Points, in no order, along strands that fork and pass close to each other.
In the rows, 128 means zero.
Two points are linked if the straight distance between their rows is under 131. Some points are linked to none.
K294: 150 125 129 124 175 101 119 126 100 96 116 138 81 99 107 162 108 139 124
 128 112 114 95 111 135 107 141 121 102 136 118 104 121 147 134 128 112
 102 141 77 157 147 84 70
K649: 116 117 99 96 77 102 154 162 171 132 122 146 85 119 154 154 174 121 104
 135 181 152 117 153 155 139 79 147 125 174 163 127 99 89 148 133 132
 107 167 116 136 131 111 115
K280: 144 151 141 150 145 115 136 108 160 120 103 146 142 127 114 137 142 126
 95 111 93 92 136 132 134 121 106 137 123 109 165 132 113 173 138 147
 138 180 132 127 115 96 126 147
K615: 106 144 140 159 123 151 117 94 140 163 96 155 70 117 87 143 113 127 95
 144 149 101 194 148 107 142 90 174 133 158 145 125 137 81 93 130 151
 150 120 185 157 125 161 166
K91: 131 134 161 136 182 149 128 116 120 125 140 159 102 122 75 128 94 102 83
 138 128 92 149 106 127 120 126 120 142 123 153 143 115 167 175 133 126
 200 130 169 130 153 118 146
K367: 169 124 102 104 151 121 115 121 136 104 123 167 121 144 112 131 145 120
 113 116 74 119 126 138 93 137 121 59 132 148 143 130 93 142 182 164 136
 111 173 83 81 139 105 113
K875: 94 126 121 125 161 153 132 143 125 123 127 169 97 137 47 156 105 79 104
 126 138 82 147 129 131 111 144 120 136 154 127 133 118 159 139 136 117
 193 118 154 125 129 124 142
K469: 125 149 123 109 133 185 115 124 112 141 140 152 159 149 87 126 102 97
 127 121 112 132 170 127 108 116 179 79 139 164 119 110 121 152 123 113
 129 153 126 136 106 132 120 152
K582: 145 78 143 147 91 67 129 156 137 107 96 104 115 113 147 161 151 145 127
 126 135 133 99 144 163 131 89 158 120 134 126 161 113 138 141 157 119
 120 110 119 145 120 126 99
K179: 94 122 89 98 137 148 131 132 159 110 102 148 106 169 128 156 153 106 146
 145 124 99 135 143 117 125 104 130 103 136 126 137 130 116 141 147 138
 124 142 120 90 100 136 122
K128: 100 135 123 128 138 129 120 127 141 113 146 125 152 145 134 103 159 103
 134 164 149 113 128 120 120 120 121 122 141 122 127 145 128 131 172 130
 124 157 138 154 118 114 175 140
K46: 146 205 133 101 124 139 146 131 125 145 150 134 119 95 152 127 154 137
 106 135 127 134 129 106 102 113 159 120 142 123 141 83 119 113 116 75
 102 95 178 84 135 161 110 104
K731: 99 88 121 151 133 137 120 108 135 147 139 131 175 154 111 95 110 101 171
 99 128 151 146 125 160 162 171 90 147 131 95 151 138 164 80 152 138 151
 92 146 94 117 133 147
K437: 133 123 114 147 124 108 120 158 137 97 51 136 124 119 118 103 159 133
 136 150 108 81 111 148 112 120 126 138 128 127 97 124 119 140 123 165
 76 136 133 88 147 97 170 135
K462: 108 171 113 126 176 141 151 134 119 121 113 154 89 102 98 111 112 138
 102 139 132 99 105 92 144 128 131 143 126 93 130 91 136 151 114 118 76
 156 110 107 182 152 117 144
K419: 131 105 95 133 111 120 148 170 131 98 158 161 113 143 119 91 163 112 153
 157 120 136 108 144 140 123 108 79 124 141 156 159 110 94 183 149 105
 126 167 94 129 128 119 135
K661: 137 96 129 124 63 92 132 156 154 118 166 93 139 111 170 130 151 180 130
 124 159 173 101 139 171 128 84 155 126 127 153 162 110 140 191 159 120
 109 135 147 136 125 96 129
K212: 87 119 144 144 121 121 121 113 141 133 150 109 154 137 137 123 134 127
 138 136 151 130 136 123 148 124 133 147 133 132 122 154 144 145 116 124
 153 146 119 175 121 111 152 123
K210: 142 157 101 84 137 162 133 158 143 115 127 140 118 130 136 135 147 122
 135 100 76 138 89 110 112 114 163 117 140 117 109 90 136 164 97 142 105
 97 145 69 78 165 104 109
K183: 95 108 128 167 154 121 127 85 153 137 113 149 144 135 110 95 109 110 118
 113 132 136 177 129 147 168 146 110 149 129 111 142 142 137 54 144 144
 155 99 149 119 135 139 161
K579: 116 80 112 107 147 151 129 126 89 136 147 120 128 153 144 102 114 128
 170 131 167 155 114 117 147 148 132 117 116 121 122 151 146 84 133 119
 143 73 89 138 155 134 135 115
K720: 116 120 132 109 150 133 130 89 131 139 122 153 111 130 127 141 123 102
 100 148 162 113 177 140 109 140 105 138 130 156 162 150 118 96 144 120
 172 140 139 162 113 139 151 128
K431: 200 114 194 147 102 92 106 159 87 137 130 116 157 119 111 125 142 105
 110 106 104 119 124 160 108 104 134 95 141 143 128 151 91 153 187 115
 122 152 145 118 130 126 129 99
K335: 111 149 149 148 141 147 79 87 147 109 93 135 144 134 125 144 140 103 110
 130 125 137 161 158 75 133 171 122 155 149 76 112 139 115 92 153 142
 124 146 104 69 133 173 128
K316: 102 135 141 124 140 149 140 99 154 117 157 105 115 125 138 184 100 160
 143 131 130 112 128 104 137 107 101 191 103 108 165 127 157 159 148 122
 163 139 119 185 131 85 98 122
K995: 193 152 104 121 125 135 149 146 110 130 121 116 131 123 162 73 146 135
 136 143 134 139 100 104 97 158 120 109 126 94 142 95 119 73 141 116 110
 98 144 108 149 162 121 156
K983: 127 103 109 106 106 131 152 99 160 110 148 109 126 148 154 157 128 172
 148 108 115 150 116 120 142 148 103 124 108 106 166 155 144 120 140 148
 148 106 110 138 118 109 78 128
K357: 117 130 101 92 104 155 131 94 163 132 165 99 137 152 203 116 141 175 135
 146 125 177 135 107 105 135 134 125 125 120 138 123 165 81 105 121 133
 107 159 114 97 151 109 128
K802: 133 162 128 114 146 140 125 87 153 121 134 85 145 129 183 128 132 179
 121 154 123 130 119 98 102 120 104 157 115 88 141 105 157 116 140 120
 122 136 136 143 126 117 133 145
K763: 114 109 114 128 109 118 132 125 128 145 72 146 91 129 115 145 120 129
 115 117 169 128 143 144 137 170 98 164 119 160 131 125 125 80 95 131
 146 96 97 143 164 138 140 142
K571: 132 170 177 125 127 105 130 152 111 118 136 125 120 82 128 143 146 134
 95 151 156 106 109 123 117 88 144 146 149 131 125 114 103 147 171 86 95
 142 154 111 157 127 152 96
K654: 131 148 143 121 124 163 137 125 101 149 140 115 126 122 140 149 101 145
 133 136 136 131 140 117 121 102 118 156 109 118 145 100 142 107 120 77
 135 102 110 141 169 108 117 135
K817: 161 105 114 123 160 175 108 88 134 135 114 99 160 166 154 106 96 127 137
 141 121 126 135 103 100 144 86 152 106 109 145 127 159 97 144 146 155
 150 100 193 122 112 141 171
K829: 67 107 145 179 106 73 135 135 132 140 131 148 108 97 84 128 128 122 90
 102 141 128 141 154 172 148 130 120 150 118 110 157 120 162 92 139 124
 151 89 141 150 136 148 145
K621: 168 138 198 179 124 105 74 114 116 106 94 106 165 101 117 143 114 140
 117 100 108 126 131 149 110 116 145 115 146 105 93 137 142 132 125 141
 111 135 106 112 122 107 129 143
K687: 186 115 137 147 166 101 86 108 135 91 66 79 151 123 150 124 122 160 137
 124 93 95 82 126 102 128 98 139 123 87 116 122 137 158 150 171 125 124
 116 122 102 109 131 137
K428: 155 125 138 150 155 103 117 142 87 91 101 133 105 88 98 141 84 141 110
 139 98 102 111 102 120 93 119 130 99 130 116 119 111 161 164 137 105
 141 158 93 170 116 116 91
K858: 130 151 117 132 166 128 122 154 104 98 119 160 99 107 90 99 109 138 112
 158 116 102 103 111 123 110 136 111 121 118 121 104 114 147 166 125 73
 153 147 83 176 141 126 130
K701: 82 155 151 122 104 110 161 165 107 135 172 149 97 92 97 147 138 112 78
 140 154 115 122 149 138 86 137 125 145 150 143 120 99 148 165 82 103
 162 155 126 163 121 145 118
K389: 97 95 137 136 81 108 135 161 110 136 127 131 103 117 97 163 126 115 92
 138 164 107 112 176 140 115 71 154 122 162 146 141 108 120 165 125 160
 146 118 176 147 108 155 144
K423: 115 136 118 156 146 127 145 99 135 148 131 121 132 124 112 116 89 149
 117 101 99 127 141 100 141 152 132 143 115 85 117 103 153 151 51 125
 127 150 84 146 156 123 101 174
K486: 109 113 196 172 139 99 93 112 99 101 131 102 144 97 101 142 101 136 113
 99 156 134 124 132 128 110 170 122 166 107 82 148 146 138 115 129 114
 154 108 142 130 124 135 122
K854: 56 118 77 74 111 140 138 120 169 121 106 146 78 155 140 167 153 104 144
 149 172 128 136 147 131 142 91 154 107 169 127 142 133 86 115 129 153
 125 142 141 94 111 151 121
K284: 76 123 144 143 118 153 139 133 112 127 146 142 105 124 46 146 84 93 120
 116 143 119 142 131 163 102 155 126 136 149 126 139 134 174 104 113 119
 206 110 178 139 124 119 160
K270: 161 119 147 151 110 147 98 152 123 117 111 92 152 136 143 123 124 158
 171 104 96 145 112 149 116 114 158 116 137 100 84 131 170 91 89 140 93
 79 101 88 121 109 111 128
K604: 126 98 113 155 97 82 150 173 109 94 150 150 100 100 106 97 149 136 119
 160 121 130 103 146 144 121 101 98 126 140 144 153 99 128 187 146 103
 146 168 102 153 118 137 129
K81: 140 122 78 111 121 164 137 173 132 121 150 143 145 172 146 85 159 118
 180 142 108 135 109 125 123 133 134 89 126 128 147 146 131 93 155 152
 115 104 145 103 104 133 128 136
K68: 67 108 124 149 117 137 124 124 127 137 159 126 143 144 78 111 102 102
 147 114 129 136 144 134 161 128 168 109 137 142 112 156 133 189 94 135
 119 195 97 166 124 102 131 159
K928: 146 141 120 94 139 135 128 115 114 155 146 127 121 120 157 112 133 129
 120 107 139 158 125 114 104 147 167 81 148 119 115 118 140 82 96 98 138
 65 152 104 105 184 122 110
K352: 139 72 132 149 87 66 146 152 109 107 152 130 88 89 116 132 141 144 98
 142 132 152 121 158 138 125 102 103 121 157 139 164 96 111 168 133 113
 105 170 94 160 138 118 93
K806: 90 129 143 135 140 146 119 97 131 138 132 155 88 126 103 147 101 135 105
 144 146 120 177 133 103 124 101 139 123 140 143 137 146 86 125 113 137
 130 120 157 151 122 144 156
K744: 61 98 171 157 114 83 131 119 125 111 154 125 107 91 92 156 125 130 83
 120 158 148 139 144 141 116 153 113 159 123 100 156 134 128 114 119 119
 145 108 134 142 128 152 127
K412: 134 88 129 135 161 101 128 164 89 118 107 108 118 112 139 129 126 124
 168 140 160 116 86 120 154 118 143 152 124 125 89 137 124 134 118 134
 127 84 104 119 159 135 139 77
K264: 158 88 103 159 141 112 123 151 115 125 116 147 137 123 106 58 129 128
 141 115 94 124 103 133 147 161 150 64 139 120 106 149 120 137 112 166
 82 126 127 81 150 141 126 142
K689: 108 129 97 92 103 163 116 136 164 119 106 136 137 180 158 128 175 123
 129 150 121 135 131 143 97 117 95 129 112 146 140 148 133 104 159 149
 120 140 168 116 88 93 157 139
K322: 92 84 133 138 94 89 143 149 97 146 126 138 86 114 87 154 133 94 90 123
 180 117 142 174 130 148 103 133 134 188 139 149 93 85 145 119 170 127
 122 163 152 135 168 122
K541: 163 192 151 116 109 98 157 138 131 162 139 142 122 94 149 143 154 124 93
 113 131 130 146 116 140 131 143 140 140 135 157 111 95 138 112 82 122
 121 162 99 125 171 104 80
K332: 148 167 152 136 101 105 139 168 139 145 118 124 164 122 142 131 173 93
 120 129 127 106 121 134 134 112 145 149 145 128 139 132 87 182 142 116
 126 155 155 119 100 121 142 91
K675: 86 171 124 130 147 97 130 95 167 151 150 89 148 126 170 101 129 159 163
 165 132 133 103 92 147 122 152 195 135 109 112 97 135 156 88 117 131
 140 149 135 114 139 143 127
K447: 125 147 138 116 167 134 119 110 123 119 152 135 146 134 108 112 113 93
 114 131 132 120 130 99 134 136 147 97 145 122 144 141 108 195 161 133
 145 181 133 165 104 151 118 130
K239: 192 159 156 132 136 147 112 158 93 160 116 111 178 120 120 97 117 111
 134 99 96 114 108 124 124 128 143 105 129 115 120 105 107 179 142 117
 103 138 102 119 134 131 116 129
K178: 117 131 109 110 135 121 152 98 164 115 153 108 127 144 139 156 122 164
 161 123 112 119 96 100 145 133 88 169 103 92 174 137 134 159 171 146
 149 141 114 153 116 91 88 116
K530: 119 154 109 133 128 129 160 105 133 145 101 142 99 125 110 153 108 136
 117 102 111 118 154 117 140 147 129 137 101 106 125 84 149 111 59 106
 124 107 100 113 151 131 99 135
K907: 157 107 177 136 101 82 130 167 92 119 138 108 138 101 133 143 149 119
 108 141 137 109 114 155 110 88 128 128 138 152 127 148 100 129 191 112
 116 139 156 119 149 119 161 90
K804: 98 185 118 125 108 122 137 152 141 158 136 94 143 123 177 104 155 149
 159 180 147 130 117 110 144 108 135 199 133 125 112 108 131 137 92 96
 108 119 145 134 146 115 156 135
K810: 108 92 138 152 126 135 112 100 127 116 123 146 150 159 85 144 112 88 140
 101 120 144 179 174 114 141 153 84 145 153 109 159 128 98 115 152 148
 136 117 127 89 99 134 144
K456: 129 118 142 157 101 71 151 129 148 123 134 144 120 114 108 144 142 132
 103 112 122 110 117 142 166 139 87 139 135 109 164 165 93 181 155 150
 141 168 116 142 132 107 125 131
K461: 133 150 105 96 163 181 110 122 121 147 138 156 152 144 104 84 115 73 119
 136 118 132 165 115 94 159 151 81 142 162 114 89 115 154 134 127 132
 142 134 136 104 150 153 159
K968: 127 143 115 120 118 115 155 100 128 159 128 131 105 127 165 154 118 137
 126 127 141 142 160 110 137 144 153 161 116 133 128 82 139 108 50 75
 161 106 124 119 140 153 116 113
K933: 146 111 123 127 161 154 121 62 154 133 127 114 133 153 149 136 96 122
 124 142 121 115 158 106 111 140 98 151 124 102 151 131 149 134 124 136
 180 155 120 201 101 131 126 141
K325: 130 184 158 133 131 110 122 143 138 130 96 127 152 115 120 167 151 96
 104 110 123 109 113 118 129 101 171 157 145 131 99 96 111 200 105 115
 117 149 133 125 100 130 130 89
K370: 105 159 117 125 112 149 114 141 169 122 106 131 156 156 147 102 177 113
 118 155 114 120 143 154 84 114 125 116 135 132 118 130 134 124 150 140
 106 156 165 121 100 86 187 146
K941: 153 146 153 116 155 176 95 129 96 131 120 133 148 138 103 150 99 106 123
 113 112 116 147 129 92 97 161 103 133 145 114 98 123 114 143 106 135
 110 111 124 131 122 117 125
K747: 188 151 137 145 159 154 122 141 119 157 76 140 159 120 93 106 116 99 101
 102 96 93 138 125 107 142 129 109 134 140 122 79 96 169 132 133 109 141
 102 114 128 133 126 159
K924: 161 96 154 157 152 124 132 118 103 107 109 142 105 121 104 116 73 158
 104 127 106 106 130 122 123 130 79 139 107 110 155 133 118 134 170 139
 134 148 112 128 168 117 129 154
K283: 156 90 116 145 84 81 114 161 140 102 56 123 115 110 132 133 158 142 117
 139 112 114 124 156 125 126 95 148 120 157 115 148 112 112 132 173 87
 125 139 97 151 107 151 122
K387: 122 157 122 133 139 105 133 82 158 153 131 104 156 131 185 105 126 140
 137 134 110 134 118 98 119 151 147 152 137 103 122 98 127 168 78 128
 154 142 153 133 77 157 126 128
K287: 166 146 135 116 97 132 133 139 130 157 122 123 137 120 171 128 143 119
 125 93 109 157 130 123 100 137 163 114 133 131 120 128 143 95 60 109
 135 74 148 84 76 192 120 96
K949: 181 130 152 151 118 152 96 155 94 136 131 98 167 127 118 127 103 131 183
 78 88 156 104 141 131 131 176 105 134 94 87 116 169 138 86 137 98 96 86
 106 124 122 89 127
K919: 161 100 83 123 128 153 145 168 99 145 106 146 129 169 105 102 127 105
 164 114 112 99 121 141 138 146 103 108 102 147 144 129 103 119 153 139
 141 109 109 117 155 111 119 146
K338: 154 138 77 105 134 165 166 162 81 157 147 151 129 152 110 93 126 98 172
 129 127 121 111 123 151 140 120 116 101 120 154 103 107 105 142 103 135
 102 109 130 162 129 109 141
K193: 69 116 105 87 163 163 119 104 151 96 172 133 102 141 135 156 131 152 157
 129 115 158 122 112 125 112 165 85 122 107 91 143 177 101 110 129 96
 101 122 96 105 131 105 103
K60: 142 107 123 96 177 152 124 119 76 141 148 126 118 131 134 110 108 136
 142 127 144 154 118 113 122 136 163 91 130 115 101 113 151 79 118 106
 137 68 105 118 154 163 130 112
K26: 145 183 104 109 127 144 143 157 144 130 133 142 123 120 145 112 163 146
 122 126 99 120 105 108 112 117 157 125 133 105 129 91 135 125 92 121 81
 99 160 73 117 158 118 115
K794: 136 104 120 164 163 81 116 131 121 104 52 144 108 92 96 98 123 123 114
 136 119 87 124 137 123 151 109 128 125 127 104 137 114 155 125 166 101
 149 125 104 162 132 156 126
K588: 98 90 109 122 126 125 111 66 165 126 124 99 133 155 193 132 115 156 135
 149 162 161 153 115 135 144 114 175 128 140 126 138 173 101 88 132 174
 134 119 176 113 137 146 147
K429: 136 109 144 137 108 116 145 137 116 120 131 144 111 131 99 142 118 140
 115 120 130 111 120 142 141 120 76 136 115 133 168 158 99 146 187 130
 149 151 117 146 150 104 126 141
K18: 186 89 126 123 130 145 132 141 84 144 121 133 161 168 123 98 122 98 150
 115 123 116 130 138 124 152 108 93 122 155 152 149 88 106 177 137 163
 104 110 129 132 125 119 131
K53: 112 76 131 109 118 146 138 82 131 109 160 115 117 145 137 171 95 156 157
 98 137 170 144 127 147 140 123 120 106 113 151 160 163 99 138 132 174
 94 97 154 119 118 81 114
K71: 132 97 138 170 154 92 119 130 100 101 104 137 114 92 113 75 99 147 114
 158 134 106 115 115 136 147 101 132 131 111 114 145 119 138 149 152 109
 146 116 122 172 128 165 151
K405: 91 112 102 110 162 143 124 69 162 130 106 114 116 136 173 120 118 147
 111 149 164 156 152 101 106 175 100 151 115 113 119 119 175 68 90 133
 143 115 115 165 132 157 161 140
K184: 193 161 144 150 115 161 117 173 96 161 118 124 160 125 92 146 108 107
 154 77 87 152 144 154 143 127 177 119 119 122 84 80 152 137 79 111 95
 112 87 93 136 134 86 115
K384: 158 143 112 114 104 133 159 149 118 178 110 120 121 126 188 132 140 120
 138 116 135 162 142 116 128 154 157 158 110 137 120 104 131 86 42 95
 147 72 133 104 130 185 124 92
K964: 67 135 137 117 147 139 124 148 129 119 111 129 86 102 110 150 135 119
 126 166 190 93 119 150 108 106 107 173 127 147 100 115 147 96 134 105
 108 118 127 152 160 118 187 108
K953: 69 145 99 100 118 144 136 125 147 118 140 152 111 148 114 180 146 98 143
 138 127 112 148 149 124 93 153 127 117 154 119 124 136 137 103 107 132
 145 157 130 101 97 139 103
K913: 142 158 117 103 136 147 117 89 161 113 163 82 151 137 183 114 144 181
 135 129 105 157 105 101 89 124 114 111 118 92 131 114 159 108 143 128
 115 121 162 125 88 135 108 139
K651: 116 168 116 116 125 137 146 142 113 165 182 120 145 131 138 98 120 150
 162 128 114 150 112 103 159 113 167 136 130 103 132 112 138 149 97 110
 102 130 134 131 152 130 109 137
K627: 103 149 139 141 116 138 108 110 165 132 105 126 165 142 150 124 166 108
 109 139 107 121 150 137 94 109 167 130 146 139 99 114 130 169 102 140
 132 160 172 108 63 112 184 129
K710: 113 57 123 125 110 137 143 129 104 129 166 109 114 144 141 142 98 159
 161 108 164 171 112 129 169 133 106 139 105 131 137 162 141 113 151 123
 168 82 79 158 152 115 108 112
K813: 120 135 102 121 177 91 155 115 143 92 148 140 79 101 126 131 126 162 126
 139 123 124 77 96 160 131 122 119 116 98 140 110 124 149 138 134 98 121
 144 82 147 148 81 94
K3: 119 174 129 119 61 127 132 173 112 169 148 90 137 101 159 113 146 155
 138 173 161 145 124 128 153 92 111 187 130 117 125 108 124 127 115 90
 106 102 124 144 177 120 156 149
K391: 108 158 134 121 123 100 157 134 112 151 141 167 87 99 81 158 134 108 82
 117 160 100 154 134 143 118 132 131 134 165 144 115 90 128 130 91 122
 134 140 117 161 144 125 109
K261: 104 163 128 106 141 121 128 106 148 131 154 127 153 132 138 127 133 126
 131 123 114 130 112 97 139 131 161 119 144 114 130 130 118 184 119 129
 127 165 152 129 87 141 115 111
K714: 142 151 159 114 88 140 136 163 94 164 146 95 122 96 165 148 122 159 134
 145 152 157 131 129 142 86 123 183 108 112 122 106 148 112 109 73 112
 85 100 132 186 115 123 112
K796: 131 143 148 131 175 152 125 87 153 128 143 111 128 131 137 154 100 135
 131 142 114 85 138 90 126 119 107 178 116 98 167 121 144 167 137 130
 162 172 122 203 110 117 116 130
K577: 162 126 110 95 123 167 118 174 123 119 160 134 145 132 148 126 149 118
 168 105 96 144 87 128 105 107 164 94 147 133 123 133 143 126 118 137
 133 71 150 79 72 170 123 86
K396: 90 99 94 68 90 126 134 132 157 124 129 138 91 145 140 168 141 108 106
 141 182 145 129 159 143 131 63 145 116 183 154 140 112 88 159 130 167
 131 148 165 123 101 128 130
K795: 135 149 103 105 143 134 143 105 131 139 132 173 130 145 115 110 144 86
 114 149 146 126 168 135 107 165 99 106 129 152 171 129 95 93 172 128
 160 151 154 142 115 148 146 148
K390: 92 97 105 118 82 129 112 110 154 151 141 93 140 159 190 125 129 165 162
 133 151 177 132 119 162 132 128 170 126 151 115 131 167 106 81 129 162
 106 128 161 127 120 128 146
K599: 158 123 151 159 105 110 110 116 144 111 93 107 142 125 157 143 132 156
 137 98 91 152 123 147 113 148 152 110 141 99 98 133 158 80 64 148 109
 88 119 76 95 134 106 127
K518: 174 178 160 139 126 146 111 132 101 151 103 126 143 116 102 156 112 110
 116 90 104 134 152 140 109 120 166 118 130 141 100 71 123 119 94 109
 122 99 105 92 123 147 103 122
K458: 109 166 132 104 123 133 135 143 127 119 121 145 127 134 99 193 138 99
 123 110 124 122 134 131 128 93 186 132 134 151 111 104 117 159 104 114
 115 128 144 105 101 122 106 87
K572: 105 124 96 106 97 134 140 112 148 148 179 103 130 146 199 99 139 161 162
 166 158 182 136 111 144 138 128 152 126 138 145 116 152 98 102 105 158
 101 157 149 126 143 121 141
K569: 168 89 156 143 91 145 100 135 99 134 151 95 182 157 152 95 127 138 176
 85 112 166 117 141 117 135 152 83 136 122 117 176 152 106 131 140 146
 101 104 146 99 126 123 120
K531: 127 139 103 113 137 158 168 135 94 144 159 145 105 135 111 116 94 137
 142 125 120 127 122 109 143 131 107 119 96 95 161 105 134 111 140 96
 131 118 107 120 179 118 99 159
K832: 142 127 121 104 141 168 117 121 135 112 114 84 143 138 176 123 112 158
 134 159 146 116 113 103 104 112 74 186 106 100 139 111 163 99 172 130
 123 133 110 175 151 100 137 167
K608: 103 127 132 133 109 90 149 138 152 103 167 119 119 113 150 120 169 151
 130 159 173 163 109 135 159 136 96 139 130 129 156 155 111 133 190 136
 132 122 143 138 125 125 119 136
K82: 151 173 145 129 102 99 165 123 119 154 131 164 118 104 110 142 140 121
 74 105 118 115 158 129 151 141 113 134 125 140 178 119 79 135 143 91
 130 133 132 107 150 152 102 119
K383: 142 90 110 112 107 150 126 169 127 115 127 133 133 158 137 122 152 131
 161 123 110 131 114 145 105 114 149 97 136 147 121 161 140 79 119 147
 125 77 140 91 102 138 128 101
K80: 159 104 122 135 146 103 109 133 129 100 105 101 138 123 141 110 133 155
 157 125 99 111 74 113 134 133 118 123 120 104 114 140 132 148 144 165
 116 113 126 104 126 125 113 113
K424: 70 124 118 162 147 104 142 110 154 135 126 143 110 115 90 112 107 135
 113 110 127 118 133 106 187 157 118 141 142 103 118 143 134 160 67 151
 129 151 87 153 138 125 127 164
K491: 173 79 146 115 99 159 106 135 93 130 133 105 158 173 149 114 122 128 154
 118 122 152 133 144 102 121 128 96 118 148 138 158 125 69 174 126 151
 92 112 143 128 117 119 135
K780: 118 118 106 126 155 108 155 116 148 96 162 134 101 120 151 109 142 143
 135 151 156 143 101 105 151 152 98 110 125 107 150 136 124 112 169 138
 129 114 141 110 135 146 105 121
K850: 196 151 178 131 103 118 115 165 102 157 124 116 189 122 141 103 157 89
 123 112 116 117 126 141 120 128 139 112 142 132 134 138 84 174 164 117
 128 140 139 131 102 134 138 105
K479: 152 90 90 128 142 112 134 166 100 105 121 132 121 131 133 105 139 124
 177 153 116 117 78 121 155 122 120 120 115 131 120 147 115 140 150 154
 116 98 140 103 142 129 122 85
K697: 63 142 131 141 155 120 116 93 159 133 147 113 124 125 148 144 108 142
 153 154 144 118 135 104 149 108 143 191 135 123 112 119 160 163 72 116
 146 153 123 172 119 119 142 123
K893: 102 82 143 159 128 127 120 109 112 109 141 146 107 135 61 171 93 109 124
 99 130 121 176 177 107 123 123 89 137 161 128 170 129 84 153 151 147
 142 118 135 121 95 130 148
K160: 140 91 137 125 48 86 128 154 160 128 121 117 136 123 156 168 157 157 111
 101 138 163 125 152 167 130 88 160 122 135 151 160 112 135 152 148 137
 118 120 139 127 113 96 118
K680: 176 128 162 175 168 116 73 93 138 96 57 107 156 107 121 126 112 146 112
 110 100 102 116 145 90 131 123 130 145 91 97 121 147 138 117 169 124
 141 108 110 96 110 139 160
K242: 151 151 117 124 169 150 122 104 116 136 142 172 150 134 109 65 125 84
 110 147 134 130 156 121 104 162 122 77 139 128 154 121 104 122 183 129
 137 156 141 141 120 156 153 164
K411: 83 137 141 121 160 144 71 100 147 89 132 116 144 136 129 143 139 113 125
 127 134 141 129 127 99 111 180 96 156 120 61 131 164 130 114 134 113
 124 140 125 78 141 154 115
K668: 104 118 131 139 105 153 120 120 117 153 150 141 150 158 84 126 118 89
 131 120 119 133 188 162 115 115 167 89 141 176 116 130 123 124 106 105
 146 162 130 146 129 92 139 153
K129: 156 151 115 142 168 143 141 116 145 135 87 145 145 134 118 104 124 123
 104 125 93 87 129 115 119 151 106 133 124 95 145 99 118 162 119 148 123
 156 114 130 129 118 132 163

A fork is a point with three links. Follow the links from the first point to the second and name the forks in between, in order.
K458 / K924 -> K850 > K429
K280 / K701 -> K850
K18 / K458 -> K675 > K370 > K179
K46 / K212 -> K850 > K179 > K370
K608 / K907 -> K429 > K850
K649 / K924 -> K179 > K850 > K429
K370 / K569 -> K675
K701 / K91 -> K850 > K179 > K370 > K675
K71 / K370 -> K429 > K850 > K179

A fork is a point with three links, a tip a point with one. Leave the first point through the second and follow the links. Name the first fork or tip that comes.
K850 / K431 -> K352
K424 / K423 -> K405
K405 / K588 -> K424
K160 / K661 -> K462
K813 / K780 -> K429
K46 / K541 -> K850
K183 / K731 -> K675

Follow the links from the first point to the second, and from the first to the third. Name the last point that the two ways share.
K621 / K689 / K832 -> K424
K160 / K411 / K907 -> K850
K179 / K210 / K462 -> K850
K806 / K893 / K599 -> K469
K128 / K710 / K412 -> K424
K531 / K71 / K335 -> K370
K919 / K953 / K80 -> K675
